Points on a hilly landscape, in no order, each with its height.
From any point a ball rolls to the lowest of the 2 points nearest to it. It stops when none of these is lower. Distance is the straight distance between rows; heights are no part of it.
Z_111 (h 388): [150 128  83 118 115 181 130 150 160 194 152 179  96 102  95 152 120 150
 119 151 143 113 138 109 107 131  82 102 158 175 105  74 133 151 148 134
 117 111 156 104 126 184 114 117 121 145 169 153 138 121 125 152 181 123
 162 118 166 125 164]
Z_231 (h 221): [139 114  91 126 129 122 113  74 187 109 133 137 100  89 108 173  50 164
 103 111 108 126 123  78 133 111 195  43 125  87 128 128  86 110 119 152
 124 139 119 127 123  86 125 110 172  84  62  91 103 145 134 117  74 122
 148  92 131 131 103]
Z_262 (h 443): [158 121  98 131 141 141 121 120 138 137 125  85 141  84 129 125 151  76
 117 133 176 117 152  99  55 130  95 150 161 138 124  95 143 129 145 155
 167 100 116 125 122 101 128  72 138  80 184 132 184 128 114 176 209 120
 116 113 102  83 122]
Z_880 (h 129): [150 173  70  87 166 129 104 120 205 119 131 135 120  91  95 164 113 112
 121 102 135 113 175 100  80 150  95  97 173 125 149 104 147 117 120 133
 161  86 159 158  99  89 123  84 176 137 175  90 135 104 104 146 116 133
  90 130 102  62  61]
Z_757 (h 750): [120 146 156 126 149  92 130 124 170 112 128 135 167 111 166 115 161 144
 150 118 142 111 126 122 154 122 120 166 130 112 125 138 141 131 132 109
 129 111 124 111 105 118 115 129 141 177 129 102 150 121 145  90 112 133
 118 145 139 125 111]
Z_463 (h 543): [ 92 101 114 148 113 119  82 109 129 114 110 134 124  96 166 117 137 119
 121 132 121 143  82 119 171 106 165 102 105 112 151 135 126 106 153 140
 113 128 132 106 149 114 110 142 139 136 131 118 160 145 127  99 112  74
 135 137 163 164 130]
Z_3 (h 70): [ 90  78 150 147 103 110 118 113 209 106 146 157  60 132 133 134 115 144
 107 124  68 174  90  81 186 149 220  63  43  98 154 192  83 112  77 158
 101 115 127 132 151 110 156  99 111 146  84  85 128 138 150 116  32 120
 150 145 157 130  78]
Z_663 (h 222): [ 86 121 138 125 121 110  89 148  91 133 123 131 101 196 179  91 153 105
 135 114  87 183 127 204 154 134 169 138 100 139 114 170 113 110 121 152
 104 140 101 122 194 114  97 171 125 121  97 109 124 130 165 105  72 120
 135 129 140 127 164]
Z_119 (h 378): [131 156 131 107 142 105 172  85 142 114 131 107 124  94 195 112 180  89
 147 113 168 160 162 103  36 168 122 220 114 133 138 109 144 124 133 163
 170 115 110 140  87 107 133 110 114 153 160 116 171 125 113 182 192 147
 117 147 105  51 109]
Z_387 (h 390): [112  87 130 150  92 129 125 183 139 170 119 145 108 120 135 147 112 134
 131 160 135 126  87  84 188 123 124 113  75  99 102 146 134 131 129 104
 141 129 159  78 138 106 162  88 112 147  70 129 120 143 106 150 149 114
 142 143 176 162 151]
Z_93 (h 656): [114 149 154 127 102 133 115 203  91 141 131 124 200 197 128  64 195  85
 162 171  80 173 123 199 184 178 108 149 141 151 136 178 183 105  90  88
 150  98 140 140 169 138 122 141 116 148 166 138 121 145 153 151 121 148
  96 131 109 148 132]
Z_52 (h 193): [160 161 107  97 186 112 152  71 185  75 160 107 110  62 129 138  83 127
 128 108 166 132 163  59  55 154 114 116 147  97 148 114 140 117 140 145
 178  86 159 161  58  81 135  59 159 141 171  68 140  85 115 153 151 132
  87 141  95  55  69]
Z_876 (h 380): [111 155 153 105 126 126 143 144 114 159 133 160  79 172 178 116 196 139
 176 112 137 159 163 195 112 115 108 211 116 163 111 144 100 154 102 163
  95 128  97 116 135 126 107 158 111 145 115 109 143 139 140 102 106 160
 140 159 178  93 132]
Z_728 (h 570): [117 147 137 109 116 135 170  99 179 136 144 152  52  99 149 114 121 152
 144 119 150 154 148 121  74 135 144 157  97 123 100 126  89 144 129 140
 116 126 116 115 110 127 121 131 117 163 119  89 158 122 143 137 113 131
 160 131 141  90 120]
Z_405 (h 342): [115 159 111  89 123  95  89 138 137 144 127 152  98 180 184 139 214 116
 165  77 113 177 160 160 106 141 117 205 105 115 164 142  85 125  76 184
 110 133 104 121 152  82 136 165 113 146  76 106 130 152 103 117  90 167
 108 158 177 109  85]
Z_298 (h 523): [ 96 113 120 134 109 133 119 116 112 123 135 135  84 113 172 120 120 152
 121 120 127 141 110 146 122  96 140 155 119 160 125 118 133 142 160 134
  86 145 110 102 157 156  76 172 109 134 122 130 168 121 154  95 112  93
 168 137 176 137 168]
Z_239 (h 773): [130  84 117 169  96 106 107 139 151 139 121 130 149  93  65 198  85 147
 108 160 100 103  79  44 145 120 105  65 143 130 123 108 116 115 106 145
 118 138 199 117 158  99 127 105 161  97 103 145 111 183  99 134 115 105
 157 124 179 160 125]
Z_97 (h 521): [119 116 158 144 144 129 122 160 115 130 128  95 114 156 125 153 144  79
 151 122 168 110 141 131 101 139  55 205 112 170 161 126 166 178 121 112
 123 136 136 143 128 105 163 125  86  96 114 144 163 127  98 128 167 119
 116 153 139 106  87]
Z_824 (h 710): [146 156  81 113 153 177  89 169 147 154 130 157 182 126  86 149 168 123
 107 128 137  82 150 154 133 121  72 109 216 137 132  88 149 125 163 116
 147  95 142 114 113 153 107 117 171 127 194 145 155 107 127 139 153 138
  99  93 118 133 142]
Z_565 (h 621): [ 98 113 148 163  95 138 145 130  37 114 147  94 128 125 129  98  73 158
 132 177  88 141 107 166 145 118 131 154 137 189  96 137 145 121 119 117
  95 112 132 126 194 193  80 144  70 121 156 177 106 150 158 137 135 121
 143 107 154 151 217]
Z_871 (h 307): [133 135 118 144 119 144  91 118 114 135 108 137 133 139 116 148 109 140
 134 120 123 123 125 157 131 121 129  80 160 156 144 103  81 137 107 111
  89 146 149 138 149 140  97 148 162 100 143 151 116 138 138  82  75 113
 129 114 119 164 107]
Z_783 (h 249): [140 135 106  95 138  97 124 125 115 141 121 127 139 128 161 131 167 107
 122  99 130 141 153 132 116 126 149 145 126  98 155 123 127 102 147 164
 152 128  89 109 138 109 141 143 139 110 111 104 117 118  97 153 152 134
 121 121 107 118 136]
Z_120 (h 760): [123 135 175 139 140  73 112 131 113 102 112 117 204 128 146 131 174 136
 162 108 140 114  79 111 171 110 133 164 124  88 158 154 149 109 115 121
 134 137 118  98 100  87 160 134 134 137 113 128 117 154 101  91 133 142
  97 149 136 163 132]
Z_540 (h 43): [119 147  60 103 131 136 116 132 196 136 122 154  59 109 118 124 108 107
  95 118 107 161 170 133 100 149 135  67 143 148 134 115 126 133 147 137
 136 100 121 157 115 116 109  95 157 118 172  94 129 103 135 143  95 133
 116 123 112  96  98]
Z_423 (h 669): [122 135 138 130  92 147 124 178 112 132 116 117 158 180 114  52 135 101
 146 166 120 155 131 189 188 191 144 114  95 148 120 175 184 113 131  47
 130 110 112 173 135 161 125 113 109 147 189 120 112  94 178 153 104 125
 112 143  91 149 131]
Z_933 (h 159): [ 82 119 134 128 100 108 110 124 158 124 134 141  62 143 164 113 144 114
 131 126  88 175 141 132 140 153 187 112  77 122 129 169  99 115 101 161
 100 130 125 140 168 107 113 142 112 128 107  92 133 146 159 118  56 122
 147 138 154 114  96]
Z_677 (h 162): [160 122 111 117 145 110 143  71 138  76 128 134 130 100  94 147  28 176
  80 108 105  90 133  98 151  79 189  36 145  73  95 120  94 134 132 148
 137 147 111 136 109 142 144 132 167  79  80 119  69 121 130 101  76 148
 145  82 110 165 129]
Z_168 (h 316): [186  94 116 141 149 173 109 106  91 126 110 109 187  85  85 199 105 137
 107 115 192  80  96  91 121  98  86 113 184 111 121  63 100 148 152  96
 127 170 141  90 103 119 159 117 149  79 142 168 136 137  82 129 176 129
 143  93 136 158 141]
Z_836 (h 465): [109  97 182 164 115  65 133 131  66 107 120  62 136 120 133 142  93  87
 106 156  90 126 120  85 106 117 146 132 106 126 135 163 152 129 134 145
 148 147 145 152 164  84 159 127 108  28  91 175 121 183 105 151 147 115
 129 131 111 111 119]
Z_256 (h 293): [146 153 123 107 175 103 152  69 132  84 129 113 125 114 161 135 107 143
 126  71 170 112 158 128 104 125 147 136 131 113 170 114 125 145 144 150
 143 158  90 152  82 118 107 165 167 142 108 103 138 107 129  96 118 143
 113 119  88 103  93]
Z_942 (h 154): [113 118 168 144 112  77 114 141 189  96 126 139  81 159 140 161 132 120
 126 138  71 153  90  62 162 162 167  98  54 122 180 187 115 115  60 140
 118 107 150 158 145  74 183  97 113 115 103  95 100 133 133 123  44 136
 125 169 138 110  37]
Z_651 (h 609): [112 132 151 130 103 121 160 113   5 131 139  97 115 146 116  87  98 136
 124 161 107 128 156 167 106 118 135 150 139 177  96 116 131 108 125 125
 111 135  97 135 180 181 111 166  79 100 134 188 102 123 117 156 161 128
 127 110  98 134 207]
Z_349 (h 644): [119 126 153 120 103 122 120 187  49 149 138 123 204 186 127  95 170 122
 161 162  73 141 109 204 178 133 115 152 175 139 114 152 152  74 105 137
 147 104 126 105 180 144 112 127 122 110 134 172  90 129 134 142 137 166
  93 127  98 155 211]
Z_243 (h 225): [158  95  99 170 160 180 142  96  88 102 121 101 143  75  72 120  43 167
 106 121 182  82  93  87 148 108 119  54 108 111 109 108 144 148 170  65
 114 143 156 128  80 190 160 113 129 135 164 174 105 126 136 130 174 109
 141 112 129 178 136]
Z_187 (h 729): [156 145 151 120 133 152 159 117  41 168 142 144 162 174 120 132 171 135
 108 139 128 111 132 166  96 125  95 176 182 130 110  81  89 112 115 152
 125 149  80  95 141 173 138 171  95 104 107 177 124 149  79 133 216 138
 119 103  92 131 193]
Z_598 (h 218): [131 139 157 124 127 106 124 134 187 101 133 143 122 152 115 137 139 116
 140  98 112 136 123  99 177 171 151  83  79 121 178 169 123 133  70 117
 110 111 141 167 105 109 155 108 136 165 143  96 104  99 150 105  49 142
 113 166  99 122  33]
Z_785 (h 681): [117 145 108 133 105 152 130 170 166 143 111 124 129 146 136  67 152  83
 132 158 130 170 156 160 134 189 135 125 100 134  95 146 151 121 139  87
 157  93 133 175 128 132 129  88 112 160 205 105 147 111 184 159 105 115
 113 138  99 119  89]
Z_102 (h 417): [114 169 114 104 143 148 137 121 127 140 137 166 101 170 194  86 195 140
 148 119 116 163 151 230  90 150 136 172 153 166 105 108  98 126 152 161
 124 141  87 143 147 172  60 190 139 186 158 110 143  97 187  88  87 147
 132 136 118  92 155]
Z_957 (h 181): [133 159  86  94 149 135 139 128 111 142 135 135 133 162 139 105 200 101
 150 108 137 144 182 142  85 188 118 147 137 120 172 116 161  95 122 133
 167 126 102 143  91 129 151 147 118 157 144 120 130 120  92 154 181 138
  96 141  80 106 100]
Z_95 (h 552): [122 150 144 121 123 157 146 134 195 151 139 185  52 117 119 130 129 154
 146 135 155 120 144 123 118 149  89 121 123 145 108 120 124 150 138 117
  91 137 155 122  91 170 103 128  98 202 140  95 136 108 143 114 126 117
 167 169 180 126 112]
Z_321 (h 400): [141 136 147 156 128 132 130 139 132 167 133 132 183 135 146 128 161 149
 179 147 143 116 114 167 117 117  88 177 162 174 135 105 111 133  97 122
 105 109 132 105 153 141 114 131 134 123 156 157 131 159 144  93 148 145
 148 134 150 134 150]
Z_969 (h 702): [140 155  68 124 126 192  75 171 122 185 121 167 144 150  91 124 148 112
 129 147 126 127 161 191 125 141  77 103 197 179 130  88 134 136 132 111
 113  93 153 146 145 167  93 114 154 125 199 159 127 116 134 125 108 146
 115 122 127 147 125]
Z_241 (h 711): [150 163  97 118 131 185 123 179 107 173 139 136 146 194 120  97 180 101
 140 153 120 141 181 216 106 157  71 157 184 170 109 116 136 130 107 148
 141  92 131 140 166 162 103 136 132 135 168 151 131 117 154 158 137 154
 100 122 107 114 136]
Z_361 (h 374): [129 131 122 152 128 127 101 143 179 167 131 141 172 103 111 153 122 142
 151 153 139  88 112 111 126 106  79 128 171 182 113  95 116 143 110 125
 112 101 179 118 159 125 120  96 168 103 175 149 141 156 144 119 122 123
 149 117 169 135 124]
Z_592 (h 445): [126 113 121 123 146 161 119 147 161 120 137 171 115 122  61 172 121 132
 135 116 131  98 131  89 170 162  65  84 141  97 158 110 163 114 137  91
 128 134 195 119 103 126 143 109 132 195 117  99 131  83  91 121 126 105
 122 156 140 149  81]
Z_263 (h 483): [117 110 209 154 103  65 145 143  77  87 100  73 112 161 137 132 101  80
 116 145  88 144 111  95 134 120 160 128  72 122 140 201 137 130  89  93
 139 150 122 161 140  68 169 127  85  79  97 159 107 170 113 133  88 133
 115 139  97 119 104]
Z_352 (h 267): [133 129 134 142 116 100 108 118 133 120 120 142 139 144 115 148 133 130
 137 104 111 127 127  94 157 144 128  86 118 122 160 133 119 127  77 132
 108 146 151 140 131 108 148 140 135 134 100 116 107 132 119  92  75 122
 132 137 114 142  77]
Z_922 (h 581): [114  59 120 151 136 121 105  79 160  80 116 101  97 100 113 154  62 144
  94 108 124 149  64  66 181  97 185  57  68  65 152 151  94 111 158 141
 109 177 144  90 109 101 168 128 151 100  41  98 111 137 102  94 103 122
 145 152 163 194  95]
Z_934 (h 761): [153 123 160 136 104  98 116 137  88 116 133 112 225 113  82 148 153 122
 117 174  97  66 124  79 162 114  94 154 184  93 105 133 158 114 110 118
 163 123 180 131 173  92 126 108 139 104 100 141 151 168 102 166 161 112
 126  97 108 122 154]
Z_990 (h 737): [152 133 165 131 108 157 137 132  69 180 140 170 178 200  99 168 196 157
 162 128 108 121 119 167 128 118  75 188 172 124 118 111  98 117  84 129
 119 134 115  70 132 149 144 163 103 139  79 164 117 173  72 109 167 152
 128 119 124 159 190]
Z_74 (h 44): [106 126 104 135 130 160  96 125 179  95 113 133  97 125 136 102  58 143
  87 121 115 133 148 144 169 122 195  58 116 118 111 151 134 146 153 114
 110 117 105 182 124 151  75 119 150 127 136 100 120  74 186 114  60 116
 111 104 112 159  95]
Z_431 (h 275): [173 124 119 138 168 188 125 117 119 117 119 134 146  92  89 158 112 148
 129 101 207  76  94 106 123 109 110 102 139 108 117  80 122 157 177  62
 126 150 140  99  68 152 160 130 141 152 139 142 126 104 123 130 164 124
 149 102 121 167 140]
Z_429 (h 358): [163 175 112  88 136 168 152 143 146 184 154 187 128 122  94 134 128 166
 121 121 138  87 144 126  89 108 112 105 175 133 103  91 111 135 136 125
 118 116 129 108 102 178 114 132 132 162 139 134 101 100 125 145 158 130
 141 104 105 115 173]
Z_484 (h 503): [112 126 196 144 120  97 124 162  92 108 101  92 107 180 144 119 130  83
 143 129 113 139 152 146 120 141 106 176  90 156 138 173 149 167  88  95
 119 142 143 187 146  72 149 143  84 106 101 143 139 144 108 115 103 124
 103 152 128 100  67]
Z_694 (h 480): [ 91 125 107 108 130 154 121 122 137 128  99 134  42 173 156  69 105 139
 118 125 126 165 161 214 105 135 171 109 109 180 124 143 117 156 163 141
  80 147  84 204 142 190  49 191 131 144 159 109 130  79 204 116  79 121
 135 139 132 109 129]
Z_921 (h 451): [113 147 141  92 152 127 160 127 115 131 119 118  84 202 168  54 140 139
 152 119 151 168 169 241  97 155 158 148 103 185 140 139  99 158 126 157
 106 142  69 196 116 185  68 197 159 173 156 109 117  71 178 100  74 172
 116 156  97  76 130]
Z_985 (h 720): [168 167 120 127 153 177 148 153  91 180 143 140 163 183 109 125 178 120
 123 129 136 100 176 200  79 129  63 197 206 157 128  86 121 129  99 146
 135 122 106 136 142 169 120 155 114 125 147 175 138 119 107 145 190 156
 106 107  78  95 162]
Z_304 (h 693): [138 140  86 129  95 159 103 191 165 157 126 151 153 148  99 100 169  85
 127 169  95 148 147 159 152 170  95 101 157 163 124 124 142 118 106 113
 144  69 191 143 155 140 130  90 149 150 214 131 128 136 157 157  96 125
 120 136 112 127  85]
Z_964 (h 80): [113 165 106  91 160 144 158 118 141 128 127 156 109 167 153  97 225  99
 175 101 144 195 165 144  90 218  91 203  85 113 175 143 154  95 113 147
 157 131 104 148  67 133 156 146  96 224 157  96 147 123 107 142 170 146
  85 198 131  99  67]
Z_453 (h 278): [158 120 136 143 121  90 127  76 144 111 122 100 134 112 128 163  95 137
 119 107 123 134  94  84 109 114 199  72  89  88 137 134  53 115  77 150
 139 148 116 134 140  73 186 110 157  55  85 131 104 174 124 114  75 151
 150 111 115 141  89]
Z_972 (h 223): [125 138  94 130 168 124 165  80 206  82 143 115  83  71 131 102  64 140
 116 125 160 122 153  88 100 148 157  89  99 114 146 139 146 144 151 124
 153 109 125 156  65 115 131  91 151 152 163  71 130  82 156 124 115 124
 118 138 100  97  82]
Z_924 (h 780): [148  81 126 149 131  98 134  92 133  88 114 100 149  89  50 178  52 142
 104 129  94  96  70  50 158 109 148  16 134  85 143 128 119 108 120 131
 129 149 185 122 123  96 168 105 154  94  93 140  70 178  95 122  96 125
 145 133 136 160  92]
Z_877 (h 300): [114 156 114  98 130  93 110 144 111 159 141 153 149 178 144 152 209  93
 141 107  75 150 171 129 118 139 113 170 145 124 158 138 113 101  89 178
 143 116 126 116 170  91 149 155 116 124  78 125 131 167  89 153 121 142
 119 144 128 104 119]
Z_206 (h 346): [153 114 106 166 135 161  98 127 149 142 123 118 132  68  92 202  88 137
 118 132 175  85  99  94 111 113  79 128 174 157 128  59 112 157 152 122
 114 141 170 120 143 122 123 112 142  93 149 153 158 136 109 119 164 104
 159  94 169 139 120]
Z_602 (h 504): [ 85 127 139 123 118 176 128 119 134 128 139 143  24 145 147  99  92 178
 119 125 141 145 135 178 128  90 165 128 103 168 107 129 106 170 189 139
  66 159  88 144 122 189  59 171  99 150 113 103 142  79 181 102 102 108
 159 139 163 141 158]
Z_448 (h 179): [ 90 142 143  91 144  95 153 125 170 111 105 128  93 147 175  86 174 105
 155 100 144 184 157 138 129 184 123 180  59 127 174 170 168 122 128 136
 130 130 108 155  72 111 146 133  93 211 140  79 142  87 132 119 127 134
 102 221 140 102  72]
Z_491 (h 579): [116  90 141 160 123 121 146  83  70  83 110  64 100 117 139 107  77 132
 106 115 137 133 113 133 142 101 165 122  87 111 119 138 114 140 161 108
 113 176  93 136 107 129 143 162 113  91  91 137 119 121 124  91 145 105
 137 110 117 163 127]
Z_544 (h 754): [109 127 174 118 142  91 121 124  73 129 121 105 183 127 164 162 185 114
 157  93 133 124  91 104 127  96  95 241 119 111 173 141 150 117 122 136
 136 144  99  94 123  79 154 147 105 117  82 128 150 165  64 109 181 139
 112 147 163 139 149]
Z_216 (h 595): [120 119 135 123 128 137 157  99  47 132 111  98  96 133 125 112 117 119
 110 113 137 124 151 162 100 115 137 128 145 144 134 102 124 134 169 136
 102 173  79 134 129 158 130 185  99 103 113 168 136 109 102 123 163 112
 135 116 107 143 158]
Z_63 (h 131): [ 99 126  70 104 109 171 110 118 185 140 127 165  49 114 127 137  77 166
  86 122 105 141 149 144 117 113 184  66 134 134 101 119  89 150 146 148
 101 111 111 143 141 145  77 112 139 112 125 106 113 106 167 124  77 126
 137  86 138 135 140]
Z_678 (h 420): [ 92  68 122 141  81 115 117 155 112 157 136 129 105 111 163 148 117 110
 125 157 110 148  96  87 137 113 134 169  79 131 104 136 137 116 149 146
 138 127 124  68 171 110 145 119  91 105  62 137 180 163  97 151 169  99
 154 130 192 136 176]
Z_282 (h 632): [118 119 159 156  90 124 126 155  58 144 140  98 186 145 121 117  92 157
 153 183  81 121  93 162 166 108 128 140 163 160  98 124 119  98 104 115
 120 105 148 107 210 154  92 108 122  94 143 182  63 140 160 130 116 145
 128  96 135 157 217]
Z_929 (h 334): [126 154 117 132 148 113 105  77 116 102 116 118 139 125 158 124 118 142
 122  89 148 120 140 159 107  98 152 100 164 144 147 104 111 129 141 146
 100 162  94 148 138 147  85 173 181 112 138 127 136 114 142  75  98 125
 117 107 104 129 124]
Z_299 (h 419): [110  92 103 130 115 148 112 165 175 133 113 158 132  89  89 141 102 144
 113 142 121 100  98  81 192 134 117  71 113  86  92 124 157 127 147  90
 139 124 189 110 121 142 127  85 134 162 116 116 126 110 126 142 110  94
 136 128 141 162 117]
Z_659 (h 82): [156 132 117 130 145 124 136  99 121  69 128  98 148 106 113  94  47 184
  92 119 142  88 113 151 166  75 188  67 137 102  92 130 124 144 162 108
 118 150 103 140 103 174 116 155 147 109 138 154  74 100 166  93 110 141
 128  95 106 172 158]
Z_715 (h 719): [161 155  91  99 142 146 107 120 141 137 130 152 186  93 135 152 143 124
 100 131 157  93 142 131 124 102 118 139 205 110  99  73 134 128 177 139
 156 113 116 114 131 128  89 109 167 114 152 111 167  96 146 156 154 126
 118  85 130 113 163]
Z_549 (h 444): [ 87  92 169 152 100  89 127 163  65 136 116 103 118 120 162 144 127  68
 130 164  90 153  96 106 115 106 134 186  87 145 116 177 152 125 104 149
 144 124 132  98 191  82 147 126  92  66  84 161 155 192  79 155 169 111
 148 137 165 120 168]
Z_529 (h 745): [126 138 155 119 134 133 135 131  82 151 134 158 170 151 132 149 208 120
 158 126 120 129 121 142 135 125  70 208 153 119 149 127 154 121 123 135
 144 134 105  78 119 130 136 155 103 169 105 144 152 159  76 117 192 127
 118 141 151 134 166]
Z_430 (h 439): [175 144  95 111 162 149 119 130 108 138 136  86 160 133 120 137 182  72
 109 122 173 117 197 111  42 160  60 186 179 132 151  90 148 129 120 143
 177 112 128 155 115  92 151 112 137 107 160 139 172 116  88 185 212 136
  79 106  67  55  90]
Z_867 (h 163): [160 114 129 149 133 148 174  90  69 107 124 102 146 109  85  79  83 184
 125 120 158 107 104 140 159 103 155  80 105 105 104 123 109 128 154  82
 129 162 115 117  73 184 170 150 120 130 135 165  66 125 133 125 159 136
 146 103  94 178 171]
Z_522 (h 144): [104 100 106 145 141 156 154  73 214  81 135 114  70  93 120  89  42 160
  72 134 149 127 122 119 155 128 201  71  70 116 123 172 131 149 167 103
 120 129 101 169  61 154 106 106 145 151 149  84 128 101 198 115  84 108
 126 141 125 146  91]
Z_698 (h 787): [163  94 121 129 112 112 119 120  92 120 105 116 200 102  51 146 103 149
 111 139  91 102  88  70 180 121 160  11 162  83 121 128 119  95 102 112
 143 128 169 136 146 132 154  93 160 100 133 160  69 159 119 146 109 122
 140  96  92 165 127]
Z_332 (h 562): [110  71 130 161 114  99 102  96  93  92  93  91  90 118 133 132  85 122
  99 117  95 156  86  98 153 114 186  68  89 114 158 151 115 110 140 134
  91 168 117 121 138 113 142 158 133  92  92 147 108 164 120  90 116  97
 142 152 141 178 109]
Z_336 (h 416): [155 132  98 124 139 146 167 118 169 155 164 125 109  72 119 122 112 129
  95 148 163 113 138  93  67 107 106 138 139 159 103 101 136 136 167 151
 136  98 119 107 111 155 123  87 133 109 177 137 146 116 143 169 203 131
 151 102 132  91 174]
Z_369 (h 794): [148  68 140 162  79 116 123 160  69 105 103  93 170 108 102 132 111 126
 102 164  92 119  62  73 170 127 157  65  97  77 115 134 131 101 135  97
 148 146 158 119 150  92 174  94 127  89 113 164 103 172 113 153 142  92
 136 116 122 182 137]
Z_722 (h 268): [110 137 121 118 118 101  98 155 105 132 112 108 130 171 177  96 141 101
 118 123 101 149 155 175 147 136 155 108 131 122 131 136 149 112 129 139
 147 127 103 134 164 120 115 141 128  95 117 135 108 114 135 152 107 115
 116 129 103 127 138]
Z_774 (h 598): [126  87 125 149 139 123 124  92 174 107 133 115 104  86 125 120  63 175
 120 110 154 119  78  97 165  79 184  67  76  93 127 144 115 132 156 115
 102 144 131  87  86 151 165 133 148 119  80 122 100 131 135 102 118 134
 158 136 168 191 148]
Z_261 (h 537): [128 140 156 136 119 147 148 145 132 154 145 152  72 138 113 144 140 123
 156 133 157 112 163 129 124 127  53 181 126 158 108 119 143 178 118 117
 105 137 139 121 111 148 134 143  76 161 127 126 157 131 116 123 158 123
 155 147 169 106 129]
Z_699 (h 730): [148 159 116 110 139 151 129 111 174 129 150 157 155  90 162 125 114 168
 122 129 171 110 121 152 101  87 157 151 171 112  69  93 107 157 183 121
 143 124 114 115 117 151  79 111 164 147 150  98 137  79 194 113 107 133
 144  73 136 121 182]
Z_585 (h 317): [102 113 169 120  97  85 134 199 121 146 129 123 121 165 152  91 124  86
 138 150  82 168 112 134 198 144 180 114  60 118 119 210 170 120 112 112
 145 109 115 119 143 118 163 100  90 130 106 119  93 124 132 163 118 138
 107 138 118 121 154]
Z_411 (h 413): [136 145 114 122 161 129 144 117 113 108 149  79 136 126 138 135 179  49
 157 122 164 155 159  77  46 177  63 216 130 124 161 117 157 117 106 151
 177 108 153 156  99  82 136  93 100 138 162 118 168 126  83 196 237 124
  77 149  91  56  90]
Z_810 (h 321): [161 152 107 109 157 174 159 131 104 132 135 151 118 128 102 119 119 146
 121 100 182  79 145 158 114 131 135 101 142 123 129 103 116 141 158  88
 128 141 103 133  71 163 138 143 133 150 146 126 103  74 132 121 145 143
 127 108  79 141 143]
Z_716 (h 767): [142 113 149 145 112  74 130 157 141 115 126 118 216 105  72 186 125 128
 125 163  89  77 103  46 142 113  97 104 160 103 130 125 142 103 101 137
 150 127 212 139 166  72 145  98 158 102  95 133 127 180  94 147  98  99
 135 127 140 120 110]
Z_490 (h 740): [110 149 147 125 154 113 165 114 216  96 131 141 144  86 168  94 105 154
 126 125 155 117 116 135 132  83 153 153 116 111  76 137 144 161 149 112
 144 105 117 113  89 139 119 114 146 165 151  92 147  86 183  91  91 139
 139 129 145 116 144]
Z_209 (h 753): [135 127 167 143 109 114 130 151 107 146 141 153 208 133  94 187 176 114
 133 153  97  86 109 100 152 122  49 192 168 117 125 130 177 125 108 126
 147 117 173  94 144 115 132 135 102 154  95 156 161 189  79 147 175 109
 120 129 142 120 160]
Z_311 (h 336): [146 169 134  98 161 107 163  83 127 104 142 122 130  96 166 140 149 142
 130  90 182 117 149 113  62 113 111 201 143 122 141  90 122 135 159 156
 144 147  95 134  97 110 109 158 125 158 119 123 173 118 104 120 159 128
 136 118 121  69 118]
Z_468 (h 410): [128 156 170 118 128 129 142 119 108 169 148 163 137 144 159 134 176 161
 196 131 133 142 100 182 109  97 111 213 140 158 121 128  74 132 108 142
  98 122 114  65 144 140 104 147 128 145 118 129 135 152 141  87 127 169
 159 129 153 121 201]
Z_503 (h 356): [106 112 163 129 108  84 134 162 171 145 133 123 100 116 158 125 119 116
 136 120 127 134 107  90 157 129 155 150  47  99 118 172 158 123 109 104
 149 111 121  97 106  77 177  75  94 129  83 108 123 120 114 155 139 148
 120 151 144 130 127]

Call two points neighbours if one is among the 2 nearest of the other. Go from one point of each pair to the other, from neighbour to neighbour, staying as low as possible. Name the highest point that can't be avoided.
Z_659 and Z_3 -> Z_453
Z_783 and Z_256 -> Z_929
Z_3 and Z_783 -> Z_722
Z_540 and Z_74 -> Z_63

Two balls start at each pair of points below. Name the first point that both come to, or write never.
Z_263 and Z_924 -> never
Z_299 and Z_698 -> never
Z_239 and Z_120 -> Z_969
